Each row is a point on a landscape with many peaks, with its height.
A climber steps from a point to the highest of its 6 nearest points, and stops where none of them is higher. Distance is the straight distance between rows; heights are no part of it.
Pizir: [117 150 130 114 148 190 134 165 164]  (h 4.30)
Vib: [ 98 108 116  63 147 117 170 172 112]  (h 8.08)
Vive: [132 126 130 125 102 104 129 126 108]  (h 4.98)
nuru: [103 110 121  74 148 134 171 167 121]  (h 7.83)
muget: [126 162 130 121 148 204 106 174 177]  (h 4.84)
Saz: [148 163 151 148  95 166 126 136 154]  (h 5.69)
salat: [114 141 128  73 143 162 157 170 147]  (h 6.52)
Tezif: [121 172 136 151 133 199 124 152 170]  (h 7.43)
Zagur: [151 109  97  99 156  56 126  98  80]  (h 3.66)
zilek: [123 167 122  71 142 184 134 179 153]  (h 5.38)
Bivi: [137 107 134 189 119  89  92  75 122]  (h 4.61)
kaz: [126 155 131 100 150 192 129 171 165]  (h 3.24)
merut: [140 103 116 167 149  72 100  72 116]  (h 3.89)
vokik: [127 163 126  95 147 201 114 179 165]  (h 2.78)
Savik: [121 167 138 145 127 188 133 147 163]  (h 6.93)
mela: [150 113 147 140  99 116 110 119 132]  (h 5.40)
Vab: [ 95 163 112  42 137 147 179 179 120]  (h 6.59)
ges: [115 140 137 134 106 140 146 128 128]  (h 4.99)
Peku: [154 153 156 150  92 160 122 132 157]  (h 5.12)
tez: [143 107 155 200  95 133  91  92 153]  (h 4.17)
gukup: [128 142 140 134  95 132 135 129 121]  (h 5.41)
vefe: [ 93 112 121 106 140 135 164 154 118]  (h 4.97)
tebu: [ 92 115 120 117 134 126 160 146 109]  (h 7.53)
povu: [144 117 139 204  97 102  82  73 131]  (h 3.97)
dad: [139  97 144 173 112 111  91  96 135]  (h 5.10)
simas: [156  99  97 101 183  50 131  76  88]  (h 1.31)
vabu: [120 146 129  87 149 178 142 168 158]  (h 4.81)
Rofam: [110 150 119  51 140 157 166 175 136]  (h 6.90)
Kilab: [ 94 102 115  85 149 124 167 161 109]  (h 7.84)
Kedu: [149  95 117 127 145  71 104  99 105]  (h 4.09)
kab: [156  96 101 118 189  48 138  64  95]  (h 0.27)
Lag: [162 116 167 175  96 158 101 118 170]  (h 2.74)
ragi: [138  96 127 165 135  87  92  87 123]  (h 4.62)
bime: [104 129 133 115 139 162 157 153 146]  (h 7.45)
gof: [144 113 116 117 130  75 115 110  90]  (h 4.41)
nipab: [128 124 114 117 117  85 127 121  87]  (h 4.16)
doket: [ 95 120 122 119 126 131 158 142 110]  (h 2.97)
Sefo: [ 92 118 105 113 132 100 154 130  82]  (h 5.00)
vefos: [ 94 120 124 117 133 146 161 150 131]  (h 2.15)
mavit: [156 130 151 209  82 100  73  63 138]  (h 3.03)
tak: [108 145 133 138 120 166 148 143 141]  (h 4.90)
gifog: [149 184 149 158 104 184 119 140 165]  (h 5.81)
Meti: [ 86 103 103 102 145 106 163 144  92]  (h 6.55)
Fugu: [127 124  99 102 136  69 134 110  73]  (h 4.80)
fel: [136 133 138 131  96 120 131 127 120]  (h 5.39)
Sovuf: [121 173 129 142 145 210  90 175 179]  (h 6.81)
Maki: [148  99 105 140 176  59 118  67 104]  (h 3.15)
Guz: [102 132 114  41 142 124 181 179 108]  (h 7.50)
zal: [116 155 137 143 125 177 142 144 154]  (h 6.33)
naseg: [146 102 137 136 109 101 103 114 125]  (h 5.32)
Kibe: [145 124 130 194 116  79  88  68 123]  (h 4.25)
dera: [143  98 116 153 151  74 100  81 111]  (h 3.84)
kerez: [130 180 138 159 125 199 111 152 171]  (h 7.56)
gasa: [149  93 108 126 161  61 110  83 102]  (h 7.44)
nitu: [143  90 125 151 136  83  97  95 116]  (h 4.70)
banul: [113 158 131 134 143 190 131 156 164]  (h 6.10)
Lozif: [153  97 151 156 107 116  97 111 138]  (h 5.30)
Pilo: [ 94 116 116 115 131 113 159 139  98]  (h 3.63)
Mele: [170 135 168 158  91 160 106 129 167]  (h 2.07)
taret: [120 126 106 109 123  84 134 120  79]  (h 4.48)
Sog: [124 163 140 146 111 172 138 141 153]  (h 6.44)
bim: [ 99 121  92 101 144  86 150 124  66]  (h 5.48)
Vikos: [137 170 145 153 105 177 128 137 155]  (h 6.23)
sezir: [115 167 118  57 143 178 149 179 143]  (h 6.50)
ritek: [138 140 144 136  91 138 131 130 130]  (h 5.59)
relo: [150 104 157 194  97 145  95  99 159]  (h 4.14)
neb: [138 104 148 198 102 112  89  82 141]  (h 4.57)
dovol: [146 108 110 160 163  60 112  64 106]  (h 3.07)
Miv: [166 119 163 157  94 150 109 121 161]  (h 4.12)
ginif: [154  97 103 115 175  52 122  75  97]  (h 2.67)
zonug: [117 129 126 123 102 112 140 129 105]  (h 4.13)
Gubom: [158 126 159 145  90 142 114 125 148]  (h 5.20)
bopa: [119 126 115 120 110 100 137 127  93]  (h 3.61)
demet: [122 175 132 156 140 206 104 161 177]  (h 8.50)
gim: [103 116 128  95 146 149 162 163 134]  (h 6.19)
Didis: [127 151 142 139 104 155 142 136 140]  (h 5.96)
Tek: [ 88 101  96  97 155  98 160 145  79]  (h 6.03)
dadov: [ 88 164 108  40 140 145 190 183 113]  (h 7.38)
foson: [150  98 157 166 102 128  99 108 149]  (h 5.11)
sar: [151 101 108 114 150  67 113  94  95]  (h 4.20)
Kur: [142 107 127 120 114  90 112 120 107]  (h 5.06)

Where does a climber stop that starts at each point below?
fel: demet
Lozif: demet
Fugu: Vib
Kibe: demet
Sog: demet
vabu: bime
Tek: Vib

For each start below, name every point that the climber comes to, in order.
doket: tebu Kilab Vib
taret: bim Meti Kilab Vib
vefos: tebu Kilab Vib
gof: Kur naseg mela ritek Didis Sog Savik kerez demet
Pilo: tebu Kilab Vib
